Points on a hilly landscape, in no order, each with its height.
From any point a ball takes the steepest step (drop divided by distance) to one of its 2 nearest points. It stops when none of these is lower. Distance is the straight distance between rows; heights are no part of it.
<411>: [ -4  15  24   8 -19  -6 -36   0 -27  16  18  35 -17 -43  -2   1   3  -7
  13   8  -5  -3   1  12   8  58 -13  -1  15  22  25  20   3   4 -19 -54
  -6 -13 -11  10  11   3  -5 -15   1  23   3]  height 398
<1049>: [ 15  16 -21 -20   9  -6   5   6  25   2  15   1  -7 -13   6 -18  10  -4
  -8 -36  -5  18  17   5   1  -9 -12  25  -1  39 -12  20  28  13  37  -6
  -1  19  19 -24 -13   5  16  -5 -18 -14  22]  height 673
<35>: [ -9  27   4  10  23   0   7  35   4   0 -18 -22  14  15  40  -3   8 -15
 -13   7 -19   7 -18 -34   7 -15  20  30  25  14 -15 -21 -23   7   9  -1
  -8  -6  16 -19   4 -10  -5  38  18 -24 -14]  height 408
<838>: [ 17 -12  -7  -3   9 -30 -36  -9 -31   8  29   7 -11  24  -4   8   3  -4
 -26   4  14 -15  -8  -8  24  30 -25  20  -3   4  15   0  22  15  11 -28
  -7  45 -36  -7  14   1   2  16 -20   8  11]  height 308
<391>: [-16 -25 -11  35   7   0  30 -21  18  -8 -27   8   8   1   7  11   6  -2
  -3  18 -27   3   4  17   6   8  29  -6   5  -9 -23   7  -7 -14 -12  -4
   0 -25  48   1  26 -23 -10  24  20  -7  -6]  height 430
<232>: [ -7   8 -10 -10  28  12  20  -6   0  -9 -37   2  20 -20  32   0   9   5
  13 -15  -1  -3  14 -13  10 -13  -3 -10 -19 -10 -26  -5 -21 -24  13  22
   9   8  47   7  10  -3 -14 -10   4  -8 -17]  height 337
<731>: [-25 -12  -4   1   3  -4 -34   2   3  -6  -4   3 -15   8 -29   2  -5  -7
   5   6   0 -27  11  23 -20  16  28 -31  32 -14  22  -5  -8  29 -39 -15
  13 -33 -29  27 -18  11  -8 -15   7  10   2]  height 511
<617>: [ -6  12 -13  13  36 -19  -4  36 -15  -1 -11  -7  -5   9  11  -2  27 -12
  -3   0   6   2 -26  -7 -10  -3  12  29  42   0 -26  -4 -10  22  -4 -12
 -26  18 -24 -10  10   8   6  30  -9  -8  -2]  height 474
<47>: [-11 -29  -9  11   3   5  10 -32  21  18 -24   5   8  13  15  37  -6 -11
 -13  11  -6 -39  18 -33  13  -4   0   6   5  42 -18 -17   4  16  -3 -22
 -18 -23 -12  10  28 -17 -21  14   6   8   7]  height 741
<980>: [-21  -9 -38 -10  18  -1  18 -15  51 -16 -13   7 -17 -12 -16   0   7  -2
 -13 -13  -1 -16  38  10  18 -31   6  -6   4   6 -29  21  -6 -11  30  -6
  12   4  18   1 -30  14 -10 -19  -3 -18 -22]  height 862
<554>: [-14 -15   0  21   8  -4  17 -12 -38 -15 -10  39  22 -10  10  17  16   5
 -11   2 -10 -18  -2   6   4 -14   1  24  15 -13  -9  -1  -6   2   3 -10
 -27  15   4  -5  27  -9  23  20   5   2   0]  height 215
<1085>: [  0 -12   2  20  10 -15 -11  -8 -22  -8 -25  27  22   3  34  17  19  -3
 -12  -2 -13 -17 -21 -34  20  -7   0  31   1  12 -23 -32   3  16  16 -19
 -26  15  -8 -22  33   2  16  20  31   6  16]  height 268
<956>: [ 23 -11 -14 -20  27   2   8   4   6 -12 -10   0 -16   0  -5 -34  12   6
  15 -13 -12  33   5   9   2  -1 -14   6 -41   5  -6   0  18  -7  27  19
   5  39  30 -16 -15   9  22 -11  -9 -20  10]  height 637
<660>: [-20  -6 -20  12   3 -23  -8   5 -37 -25   7  38   0 -15 -16  23  19   9
  -5 -13  10 -16 -12  13   8   6   0  35  22   0  -1   8  -1  22  -1 -20
 -34  23 -24   0  -1  -2  21 -12 -19   6   6]  height 139
<368>: [-49   1  -4   6 -14  -1   5  -8  -7  -7 -39  32  10 -15  11  14   5  12
  12  -7   8 -26  -5  10 -16 -14  10  18  36  10 -43 -10   0 -14  17 -13
 -13 -31  11  18   7  29 -21 -33 -21   5 -10]  height 702
<837>: [-28  20  -3   5 -40   3   4  -4  -5  10 -28  26  10 -14  25  14   5  -1
   2 -10  10 -33  -3 -20   2 -10  -8  39  51  33 -50   5  28  -9  41 -23
 -13 -11  16  -6  12  19 -28  -6 -29   2  -6]  height 725
<57>: [-27  18  -6  18  11   0  -2  -4  -3   7 -15  43  -2 -10 -18   1  28   4
  14  -3  -1 -16  -7  31 -28  13  17  -1  59   5 -14   6   6   4 -25 -24
  -1 -15  14  12  10  35 -19 -15  -6  -6 -18]  height 667
<1125>: [ 29   1  16  -7   2  35  22  11  10   2 -11 -29  -5  -9  -6  -5  -2  -6
  17   4  -3  11 -11 -22  -7   6 -21 -24 -45 -13  11 -10   2 -16 -11  33
   8   0  22  13 -28 -38  28  19  16  -6 -19]  height 531
<390>: [-26  13  12  21  -4 -19   6 -29   6  11 -32 -35   6  17  39  36  -6 -16
 -17  12   8 -19   9 -22   8  -4  22  37 -16 -25 -32 -32 -23 -32  -6   4
  -7 -25  30  -3  11   6 -32   0  15   0 -17]  height 298
<800>: [ 38  13 -20 -18   0   7   0  -9  38  12  38 -20 -40 -14 -32 -30  10   5
  -8 -14  -3  31 -27  -1  -7 -10 -26 -19 -29   4   3  24   6  13  43  26
  10  11  -4 -16 -25 -17  -5   7  -1   8   0]  height 681
<865>: [  7  -3   6 -17 -26   6 -15 -13 -12  -2  14  28  -2 -28 -25 -16  -4   2
  10   6   7  18  42  30  -5   8 -14  -3  13  17  11  39  15   3 -15  -3
   7  22  -4   4 -21  -3   5 -27 -28   7   8]  height 570
<744>: [-26   5  -1  30  17 -12  24   0  -7  -5 -24   9   9  10  19  16  10  -1
  -3  -7  16  -5  -4 -15 -32  -9  11  16  -4 -18  -5 -29 -13   6 -34   5
 -17  -4   0  16 -24 -29  17   8  13 -24 -19]  height 636
<791>: [  3  12   7  -8 -22   7  -6  -5 -28  23  44  -4 -32  -9 -27   4 -16   1
 -12   6  24  10 -19  17   4  23 -15   2  10  11  28  23  11  -7 -15 -34
   2  -1 -47   7  -4 -12  27 -16 -27  29  16]  height 242
<493>: [ -8  -9 -36 -19  16  15  39 -24  60 -11   0  -7 -13 -16 -29  10  14   9
   3  -8  -9   4  24   8 -11 -26 -19 -31 -23  -6 -15 -10 -12  -7   3  13
  -1  15  15  -5 -13 -16 -10 -10  24   2   1]  height 824
<1101>: [-15  -6  -2  29   5  -4  13 -10  -9  -6 -47   5  11   8  45  28  -5 -10
   6  22   1   1 -26 -24  -5   4  41  33   7 -11 -36 -19  -9 -26 -11   4
  -6 -32  42 -14  17  -7 -17  19  23   3 -16]  height 372
<850>: [ 18  21 -54 -29 -11 -45 -19   5   0 -12  29 -15 -38   6 -10 -33 -30  12
 -20 -19  -3  49 -31  13  13  21 -17 -12 -29 -23  15  14  15   5  32  14
  14  21  -1 -20 -22   3   3 -14 -15  -6   0]  height 616
<1012>: [-28   1  17  17  12  -2  -3   8 -24   1 -16   7   7  19  -1   2  32  -7
  14  18 -14 -22 -16  34 -19   5  32  15  37  -8  -3 -13   1   7 -35   8
   5  -3  30  -4  14  21 -14  17   6 -15 -16]  height 631
<470>: [ -8 -18  -1  -1  -1  17  29 -14  32  19 -29  14  -1   7   1  27 -18   0
 -24   0  -6 -21  43 -27  11 -29  -4 -10  -6  35 -51 -10   1 -20  -1 -20
  -4 -36 -11  20 -10  -1 -26  -5  -8  14  11]  height 760
<1089>: [  2   1  -5  10  13   2  15   3  42 -14 -19 -11   5  14   4   4 -22   6
  19   0  -2   6  44  -8  -6 -11  -8 -51 -36 -34 -15  -9 -20 -26  -2  12
  32 -17  13  13 -21 -14   4 -31  22 -16 -19]  height 812
<278>: [ -2  -6 -12   4   4  11  -4 -16  38  22  37  -1 -25   2 -21  -8   4  -4
 -24   9  -3 -19  21  13  23   8  -6 -24  10  10  30   8   1  -3   5 -25
  11 -19 -22  10 -29  -3 -26 -11 -15   8 -27]  height 566
<119>: [  7  -2   4  -7  30  16  21  -6  26   9   2 -27  15   0  19   5   3  10
   4  -4  22  -3  10 -25   5 -18  -5  -7 -18  10 -17  -8 -15  -5  22  24
   0  -2  10   9  -6 -15 -24   4  -3 -11 -12]  height 413
<292>: [ 15   1   4  -6   6  -1  -5  10 -23 -13 -21  19   3  10  -3  -5   5  20
  24  -3  42  18   1  19 -32   4  13  -2  19 -14 -35  11  26 -14 -12  11
  -5  21  -1   6   5  54 -11 -26 -18  -4  13]  height 732
<917>: [ 12  13 -45   1   5 -50 -29  12   8   3  23   7 -28 -23 -13 -24  -5  10
  10 -12   4  50 -17  31  -4  27 -16  -1 -11 -11  28  28   3  10  14   1
   7  23 -10 -16 -34  36  11 -19 -11 -10  -7]  height 532
<430>: [  0  15  -3  10 -13  -4   7   1   8   2   5  31   4 -21   9  -3  15 -10
  -3 -37   8  -6  12  -8   7   4 -17  36  29  36 -33  23  34   3  27 -29
 -13   4  16 -13  -3  25   4   7 -31  -6  -1]  height 704
<405>: [ -2  -4  25 -15 -31  22  15 -19  16  18 -11 -16  16  -7  17  30 -20 -25
   3 -30  11 -19  13 -34 -12 -35  -8  29 -12  32 -42  12  15 -17  35  -6
  -6 -34 -15  10  35  -1 -12 -10 -17  12  15]  height 717
<336>: [ 34  -8  21 -16  16  23  -7  17 -18   2 -17 -12  -6  15  -2 -34  -6   5
  28  10   2  18  -4   6 -17 -12  -6  -7 -23   0  18   8   9 -12  -1  16
   5   5   2   8 -18  -9  32   1  -6  -3   0]  height 592
<142>: [ 19  51 -18   5   7  -4  26  32 -15 -23   2  17  14 -18   0  16 -13   2
  -6  -3 -31  16 -14   3  19  16 -22   1 -11 -28  20   1 -27 -20 -23  26
   1   7  34   0  -8 -35  35  23  13 -14 -37]  height 446
<711>: [  7 -17  -1   5 -25  -5  -6   6 -19   1  24 -31 -23 -21 -32 -23  -4   2
   1   1   2  22 -20  22 -15   9  -3 -22  -3 -30  21  24   0   1 -13   3
   3 -12 -25   4 -21  -1  27   6 -12  25  15]  height 329
<1078>: [ -5  27 -59 -24 -18 -24   2 -18  43  20  41 -36 -36 -21 -35  -4 -15  11
 -14 -22 -10  -7  -7  14   9 -12 -27 -44 -11   1  14  12 -18  20  24   1
  16 -11  -4 -18 -16 -12 -31 -30   0  17  -8]  height 784
<931>: [-11 -40  23  12  -3  15 -18  -9 -11  -6  10   3  16  15   6  13   8  -8
   8  41  -4 -28   4 -16   3  -8  29  -3   2  -8  28 -22  -1  15  -6   3
   1 -12  -6   2   4 -26 -20  13  28  12  -3]  height 528
<76>: [ 12  18  10  12  12  -8  15  27 -30 -21  -7  13  23  14  22  -2   2  13
  -4  -7 -16  24  -4  -1   7  13 -14   9 -14 -15  15 -18 -12  -5 -23  30
  -7  27  23 -10 -10 -15  36  14   3 -27  -5]  height 538
<100>: [  1  24 -17  -6  12 -19 -20  61  -5 -26   5  -9  -9  12   8 -23   4 -13
 -29 -31  -2  11 -35 -11  -2   7  21  29  28  -6   2   7   0  30  20  -2
 -17  22 -14 -22  -8  10  19  27  -3 -24  12]  height 527
<491>: [  3 -29  17   5   5  -5 -44  30 -30 -32   9  21   5  19   4  -5  23   4
   5  -1  -5  -9 -32   6  13  16  12  12   2 -21  28 -28  11   9   1   4
   2  12 -13 -13   0  34   1  15   6   3   9]  height 534
<66>: [ -4  43   1 -15 -25  -2  16  23  10 -21   8 -12   8 -26   1  10 -13 -11
  -9  18 -26  22   9  28  34  20  -4 -19  -8 -19   3   7 -37 -10 -42  44
  17  23  25  -4   4 -44  -1  37  31  -2 -15]  height 327
<948>: [  4  14  24 -14 -17 -11 -36   1 -34  -4  30   6   3   3 -13 -19  12   0
  -5  -4  -6  24   7  35   5  30 -12   7  14   4  26  26  -4  17 -17   9
  18  21  -6 -10  -5  -6   7  -6 -25   1  15]  height 533
<463>: [ 26  24 -28 -20  -3 -20 -19  29  -3 -15  13 -17 -25  14  10 -36 -12  -2
 -43 -22   5  30 -33 -17   4   7   4   4  -8  -2   6  10   7  35  27  25
 -19  23 -13 -25 -34 -15   8   3 -22 -12  14]  height 578
<556>: [-15 -40  38   5 -38  25   5 -28  17  12 -24  29   2  14  -5  -4 -17 -28
  -7  26 -15 -17  30  12  -9  -6  45 -12   2  12   4   9  10   2 -22 -16
  19 -48   3   7  20  -6  -8 -13   7  12  17]  height 790
<193>: [ 29 -21  11  -2   1   6   9 -10   0   1  -6  17  -5  12 -13 -13  -5   5
   5  -1  36  21  20   1 -15 -10  -8  11 -11   7 -29   9  42 -27  12 -16
  -5  16  -5  -8 -15  45   8 -31 -36  -2  23]  height 755
<536>: [  0 -39   0   5 -27  36  17 -33  41   9  -2   7  -7 -12 -23  14  -9  -5
  13   4 -16  -1  22  16  -8 -16  10 -25  -6  12  28  27   5 -23  -8 -16
  29 -44  10   1  24   2   1 -17  11  17  16]  height 775
<836>: [ -5 -30  29  23 -12   0 -28  17 -35 -21  -8  12  27   9  20  30  15   1
  13  45  12  -8 -17  -9  10   0  13  18  19 -14  -1 -23  -1   8 -13  14
  -3  29  -8 -18  13  11  -5  31  35  -7   0]  height 499
<770>: [  5  -5  -1  11  -9  10   1 -12  21  25  15 -26 -30 -16 -42 -22   0   3
  14  11 -12   5 -17  21 -16 -25   0 -24 -10 -15  33  37 -12  -8   2 -13
  30 -27  -4  11 -22  -9  31  -6  -1  13  -6]  height 405
<714>: [ -5   9 -18  -5  10  -8 -32  23  -7  -6  -2 -29 -23  17 -20 -23   2  -2
  10  12 -15  -4 -24   5 -10   9  17 -22  24 -10  25  -7 -22  17 -27  -6
  -8 -23 -32  17 -28 -12 -17   0   2  13 -19]  height 562
<632>: [ 14 -10   8  -7  -2 -13  -8  16 -29 -30  23   8  10  26  -6 -16   0  12
 -21 -13  -4   4 -14  -3  15  13  -3  -2 -29 -23  36 -21   3  12  -2  27
 -20  33 -10 -10 -14  -1  23   0 -13 -10  12]  height 573
<1110>: [  4 -23   3  -9  -9  38  29 -22  26  10  -1  -8   4 -12 -11   8  -4 -11
  11 -19   7  -6  -1 -21  -6 -42   7   0 -16   7   9  24   1 -19  21 -14
   0 -46 -12  23  18   4  11 -15  -9  19   0]  height 748
<97>: [ 14 -13  32  16 -13   3  13   4 -21 -25 -10  10  32  11  20   6 -13   3
  -1  21  23  14  10 -23   7   3   1  13  -6 -32 -18 -23   9 -30 -13   8
 -12  26   5   6  11  22   6  30  28  -6   1]  height 458
<784>: [ -7   8   2  18  -1  -5  20   8  26 -15 -13   3   6   4  10  13 -13 -18
 -12  29 -40  -4  13  16  36  34  31 -25 -15 -12   5 -13 -19  -7 -41  20
  13 -13  45  -2   2 -38   0  25  40 -10 -18]  height 397
<539>: [  9 -11  40   4  11  26 -28  -1 -25  30   2  -3   0  22   1   9  19  -6
  22  15  12 -16 -36  -4 -21   4   2  19  24  14  37 -20  15  10 -11 -16
  13 -21 -15  -7  17  26  10  -2  -3   9  11]  height 844
<206>: [  6   7  12 -22 -11  11   1  22  12  10  14 -25  15   2  23  -9 -13 -14
 -16 -23  26  14  21  -7 -18 -21   3  29  13  29 -12  14  40  -1  37   4
   6  32   6 -32 -12  24   8 -12  -8 -22  27]  height 698
<93>: [-25 -13  -6   5   1   9   1   8  35   9  11 -14 -17   3  -2  -4  -1 -11
  -1 -15   9 -28  19   2  -5 -15   8  -7  14  17   2  -7   2   3  17 -25
   7 -53 -25   3 -27  20  -9 -28 -29   4 -16]  height 618
<1082>: [ 33   1   1   5  -4  12  -9  -4   5  20  36  17 -22 -23 -10  -4  -2   0
  -6 -10   4   6   6   7  29  31 -29   2  -3  27  22  21  23 -19   5 -44
  -5  -2 -19  -2   7  12  10   3 -18  23  10]  height 324
<328>: [ 36   2   5   6   9  17  35  -4   8  -9 -17  17  26 -14  18  18  -7  -3
   6 -17  16  19  20 -42  -3   2 -16 -12 -26 -27 -27 -17  10 -25 -17   9
   1   1   6  23  16  -8   0  16  28  17  17]  height 393
<534>: [-10 -19 -28   5  -1  -8  -3   4  -3  -7  -5  -6   0 -16   0 -24  12  13
  19 -15 -18  10  19  14  -5   5   5  -4   9  -4  27  16  -4  -1   1 -20
  -1  -9  15   8   8   4  -3  -4   5   2  -2]  height 330
<505>: [-25  18  -8   2 -12 -10   9   5 -14   1  16 -25  -8  16  -3   0 -13  23
 -15   9  -1   5 -13  11   0  25 -10 -14  -8  -9  21 -14 -23  19  -7  17
 -10  15   3  15   6 -72   1   4  10 -20 -10]  height 561
<754>: [ 20  -4  37   4 -24  22   1  -3  -9  -4   8 -14  31  30  15  22  -8  -6
  -2  36 -10  -9  -4 -34  -1  -1  -4  -6  -3  -6  35 -34  -1  10 -28  25
  -1  -3   7 -14   9 -29   5  39  39  -4  -1]  height 556
<165>: [ -6 -10  -4   2  -3   4   1   4  21 -20 -21 -11  15 -17  -3  -5 -16   6
  43  15  -6  36  31   7 -20 -11 -20 -35 -22 -21  -9   2 -23 -13  -1  35
  36  15  32  -7 -27 -11  20 -25  10 -25  -5]  height 840
<110>: [ -9 -15   1  13  11   3  24 -11  20  -2 -39  17   3   6  17   7 -10   0
 -17  -4 -12  -6  53 -13  -1  -9   4 -39 -18 -17 -42  -8 -12 -22 -12 -15
  16 -27   0  25  -7  -8 -11 -18  10   4   0]  height 783
<1074>: [-22   8  22  -5   4   1 -18  13  -5  11  -1 -28  24   8  35   6  14 -20
 -18   2  -7 -17 -13 -33   2 -18  27  45  35  28  -8 -13  -5  21  24   3
   4  -1  11 -26  10  21 -22  14  14 -13  10]  height 450
<647>: [ 11  11 -10 -24  18  -7   2  11 -13  10  23 -18  -7   7   4  -8   1  15
 -19   6 -36   9 -28  -3  39  24  -9  16 -19   5  19 -19  -5  13   4  22
 -17  23  -3   6  27 -18 -19  41  12   7   4]  height 449
<180>: [ -1  11   7 -12  -8  -3  -7  -4 -33  -4  14   6  17   5  -6  -4  12  15
 -17   2 -34   4   3  25  36  24  -6  11   7   8  24  12 -16  11 -13  13
  -1  33  18  -6  38 -15  -8  16   4  -3  18]  height 497
<108>: [-13   6   3   2 -12   2 -21   2  20  25  11   4 -29 -12 -40  -8 -22  -7
   7  18   0 -13  20  40 -21  -6  10 -33  23  -6  35  30  -9   7 -32 -34
  31 -32 -27  19 -23  12  19 -26  -5   5  -1]  height 470
<648>: [  3   9  43   8 -26   8 -10 -10 -34   3 -48  -8  14   8  16  11  -6   9
  19  23  16   0  -9 -15 -29  -1  16  15   0 -22 -41 -18  -2 -33 -20   5
 -15 -16   1  18  13  14 -29 -11  15  20  11]  height 537
<389>: [  1  10 -33  -1  10  -9 -16  21  19   9  18  -4 -21 -34   2 -22  20  18
  13 -27  10  30 -15   4 -16  12  -7   1  16   6  43   9  -8  13  10 -13
   3 -12   0 -14 -30  39  -3 -10   2 -13  -9]  height 424
<1003>: [ -2  -1  33 -11  -5   6 -14  -4 -20  14  -8 -10  13  12  21  19  -3 -10
  19 -19  33 -27 -15 -31 -16 -30  -1  44 -14  27 -14 -11  12   5  34  -8
 -14 -20 -27  -1  16  17   7 -22 -16   5  10]  height 692
<1020>: [ -6 -14  18   8  -6  14   9  -6  17   7  -9 -35 -12 -11 -24 -19  -9  -6
   7  21 -26   2   8  21   4   1  13 -32 -31  -6  11   4 -18 -12 -20   8
  17 -20   6  16 -14 -36  13  12  22   7   2]  height 467
<490>: [ -5  17   2  -4  -3 -13 -25  -8 -33  18  -8  28   0   6   9  20  19   0
  22   1  26 -35 -26 -12 -18   6   2  37  35  14 -23 -36  42  10   3 -26
 -11  20 -11 -12  39  74 -19  -7  14   8  -1]  height 774
<483>: [ 22 -19   9 -15  16  26   3 -20  11  14  16  -2  21   3   1   6  10  15
   9   9   6   0  10   5  12   1 -26  -7   8  18   6   5  13 -10  16  16
   6  14   9   6  24   9 -32  11  -6   8  -1]  height 472
<1060>: [ 15   3 -22 -10  27 -45 -19  -4 -16 -10   6   1  -1  34   5  -4  -5  -7
 -47  -9  -1 -17 -19 -13  32   6 -10  19 -24  -4 -13  -8   7  14  10  -4
 -11  52  -7 -15   4   1   9  43 -13 -12   8]  height 364
<31>: [ 17  -8  35  12  11  29  15  -5  -9  25  14  -7  21  23   8  23  -5   8
  -2  27  17 -10 -22  -9  -3 -29 -12 -15   3 -10  13  18  -5  -4   1  17
  12   3 -10   8  21 -15  44  11 -22   5   2]  height 621
<508>: [ -1 -14 -28  -9  11   3   7   9  13  -1  11 -23  -3  -8  14 -15   5   2
   0  -8 -35  -1  -4 -12  19   5  17  -9  -8   5  29  -8 -13  13  10   1
 -10 -24   9   0  19 -16 -19  20  13  17   7]  height 387
<310>: [ 27  -3  28  -5  -2  32   6  -4 -16  22  22 -18  13  31  -3  10  -2  10
 -12  22   2 -25 -28 -28  -6 -23 -21 -21 -13 -17  42 -12  -1  20  -1  38
   1   6   1  -3  11 -30  11  27   5   0 -15]  height 587
<793>: [-29   6 -46   4 -11 -41   2 -27  23   3  18 -29 -21 -17 -34  -6 -14  18
  -2   0 -27  10   9  36  10 -10 -13 -21   0  -3   7   6 -25  -7   1 -12
  21   1  -3  -7 -33  -8  -4 -23   3   7  -2]  height 830
<60>: [ -2   4  47  12 -24  20   8   1 -21  -4 -27  13  40   1  25  -7  -4  15
  10  20  18  12  32   0  -7 -10   1  -8  10  -2 -18  -9 -19 -22 -19  13
   3  12   2  -1  15   7 -11 -19   4  -7  13]  height 500
<395>: [ -1  -2   2  -9  11   5   0  22  -4   4  20   2  -5  -7   1  -1   7 -10
  31 -18  40 -10  -4 -15 -36 -15  12  11   6  11  -3   5  22  23  19  -8
 -12 -24 -30   9 -13  26   4 -26 -39   9   2]  height 658
<88>: [-16 -29  32   7 -16  27   8 -10   9  10 -16 -14  -7  18 -10  -7  -9 -17
  21  29   6  -5  13   8 -32 -14  47   2   0 -15  -1  -8  16 -24 -24 -16
  10 -46   3  19   9  15 -21 -11  17   9   1]  height 804
<604>: [ -9  20  -4 -24 -23   0   4   3 -32  16  46 -33 -20  11 -16 -15  -7  28
 -21  -4 -16  11 -44   2  18  23 -14 -10 -14  -3  34 -10 -12  21   7  22
   1  10 -10   6  16 -33 -26 -10  -5   7  -9]  height 512
<547>: [  7  28   1  -5  28  -9 -20  16 -17  10  17  55  -7 -10  16  16  24  -8
   8 -21  30 -11 -15   5 -14  23  -6  16  34  10 -13 -12  35   1  -7 -19
 -10  29  -8 -13  11  71 -11  -8 -23  -2 -19]  height 740
<153>: [-13  -7  32   5   0  21 -21 -15  -1  25  -6  11  -4  13   2   4  13 -18
  26   9   9 -25  -7   5 -28  10  41   8  18  11  29 -17  16   2 -25 -25
  12 -47   5   5  15  32 -30 -29  11  11  -4]  height 823
<1013>: [-24  15 -34   2  13 -36   3 -27   8  -7 -29  -4   6 -19 -22  -6 -26   9
  -2   1 -30   4  19  31  20  -9  -3 -19  -9 -18 -13  13 -42  -4  -8   1
   7   1  24  19 -18 -20  15 -14  17 -11 -13]  height 875
<1105>: [-20  -3 -24   1  21  -4   6  13 -13 -16 -53  10   7  -8  14 -18   8  13
  19 -11  -5 -11   3   7  -8 -20  19   3   8 -14  -7  22 -23 -10  16  -3
  -1 -12  36  11   9   9  -2  -8   3 -22 -28]  height 254
<303>: [ -2  29   2 -31 -37 -24 -31  17 -19 -17  15 -24  -3   7 -14 -22 -15   2
   4   6  -8  60  -3  41  16  24  -4  -3  -7  -6  15  44 -15   4  -9  40
  28  28 -16 -13 -10 -16   1   0 -10 -14  -2]  height 572
<1000>: [  3  13  -3  14  17 -26   2  10 -15  -6   3   3  12  -1  25  12   9   0
 -25 -13   4 -12 -28 -41  19  -1 -10  29 -20  -2  -5 -33 -13  26  11   3
 -26  29 -15  -9   1 -19  28  39  26 -13   4]  height 326
<173>: [ 16 -19   5   0  18 -21   8 -13   7  -4  10  -8  10  32   6  -6 -17  -8
 -16  -2  45   3   5 -10   3   0 -10  14 -29  -3 -25 -17  33 -10  31   3
  -5  27   6 -14  -4  39   7  -3 -41 -26  10]  height 729
<853>: [-22  -9  23  11  -5  -3  -4 -16 -17  25 -38  -9  17  26  26  15   5  -1
  18   8  14 -36   7 -25 -16 -14   4  25   2  28 -11 -29  -3  -1   4 -26
 -16 -12 -16  11  30   8 -22 -23   2 -10  -9]  height 718
<337>: [  6  15   4  10  11   2 -12  10 -17  -5   2  47   4  -3 -21   7  19   9
  11  -7  22   7  -8  29 -20  25  11   1  55   7 -11   4  16  14 -31   0
  -2  30 -17   7  23  45   0  -1  -6  -7  11]  height 700
<33>: [ -8 -12   6  18  -9   8  -3 -20  11  15  16  11  12  10 -17  12  11   6
 -12  18  -4 -17  36  13  23  19 -11  -4  37  25  12  15  -3   4 -17 -23
   2  11  -2  10  10 -11 -31   1 -17  -8  -7]  height 515
<887>: [-19 -36 -11  -6 -11  25  32 -28  69  -3   0  -6 -32   3 -34  18  -4  -3
   1  -5 -16 -21  35  12  -4 -27  -7 -30 -30   4  -5 -13   6 -23  18  -7
  24 -27  -6  -1 -15  13   0 -25  17   8   3]  height 796
<636>: [ 42   5   0  -9  23  -2  23  11  19 -17  -2  -3  16  -4  14  -5  -8 -14
 -20 -34   3   3   1 -26  21   0 -12 -20 -42 -19 -23 -19   6 -10  -1  11
 -17  16  -4  -8   8   5  13  26  11  14  26]  height 319
<367>: [ 21  20 -36 -16   3  -7 -13  -2  46  21  45  -9 -26 -29 -17  -9  -7  -2
  11 -11 -12  13   1   6  -1 -22 -33 -29  -9  21  17  38  -6  12  43   6
  27 -12 -13 -20 -25  -7  -2 -21 -24  16  -5]  height 733
<17>: [-20  14  20  20  -2  -8   4  21 -20 -19 -32   2  15  -3   6  -5   8   1
   8   5  -8   2   7  26 -14   7  14   0   9  -8  -3   0 -24   5 -49  16
  -1   6  21   8 -12 -21  23  14  13 -23  -7]  height 591
<977>: [ 34 -21   7 -11  19  10 -13  -4  -2 -13  -4  14  13   2  21  -2  -8 -10
 -18  -8  -1 -14  -9 -28  28  -7  -1  -7  -9   8 -18 -15  10   3  26  -7
 -16   1 -24  -6  26   7   0  29   9  36  30]  height 253
<594>: [ -3 -12  24  12  -7  10   5  11 -14 -19 -13 -13  11  10   9  10   4  -2
  20  -4  12   3 -13 -26 -45  -9   7  -4 -13 -25  -3 -23   1  -1 -20  11
 -12 -33 -16  19 -21 -19  15   6  14   5  -5]  height 588
<531>: [ 34  18 -12   3   5   0  11   0   9   5  15 -25 -16 -12 -16 -15 -16   9
  -3   8   4  27 -22 -12  -3   1 -18 -44 -39 -13  -4  14 -16  13   6  46
  -9  -2  -5   7 -34 -53   7  -3 -10   5 -11]  height 610
<304>: [-12  13 -31 -10   1 -27   9   5 -12 -17  36   7   2 -22  -8  -3  -5   4
  -6 -23  -6   4   4   6  35  11 -10  16   1   9 -12  16  -4  13  30 -17
 -30  19 -21  13  14 -12   6  -7 -20  16   4]  height 237
<803>: [  7  -3 -18 -40 -20   2   9 -22  -2  -6  28   1 -16 -21 -38  -2 -24   6
   1  14   6  29  35  31   1   2 -22 -18 -18   0  -1  37  13  -2  -6  15
   9  40  -8   6  -6 -34   7 -19 -10  11  25]  height 605

For each start below, name the point where the ball stops.
<153> | <1003>
<490> | <66>
<395> | <1105>
<547> | <66>
<837> | <66>
<292> | <66>
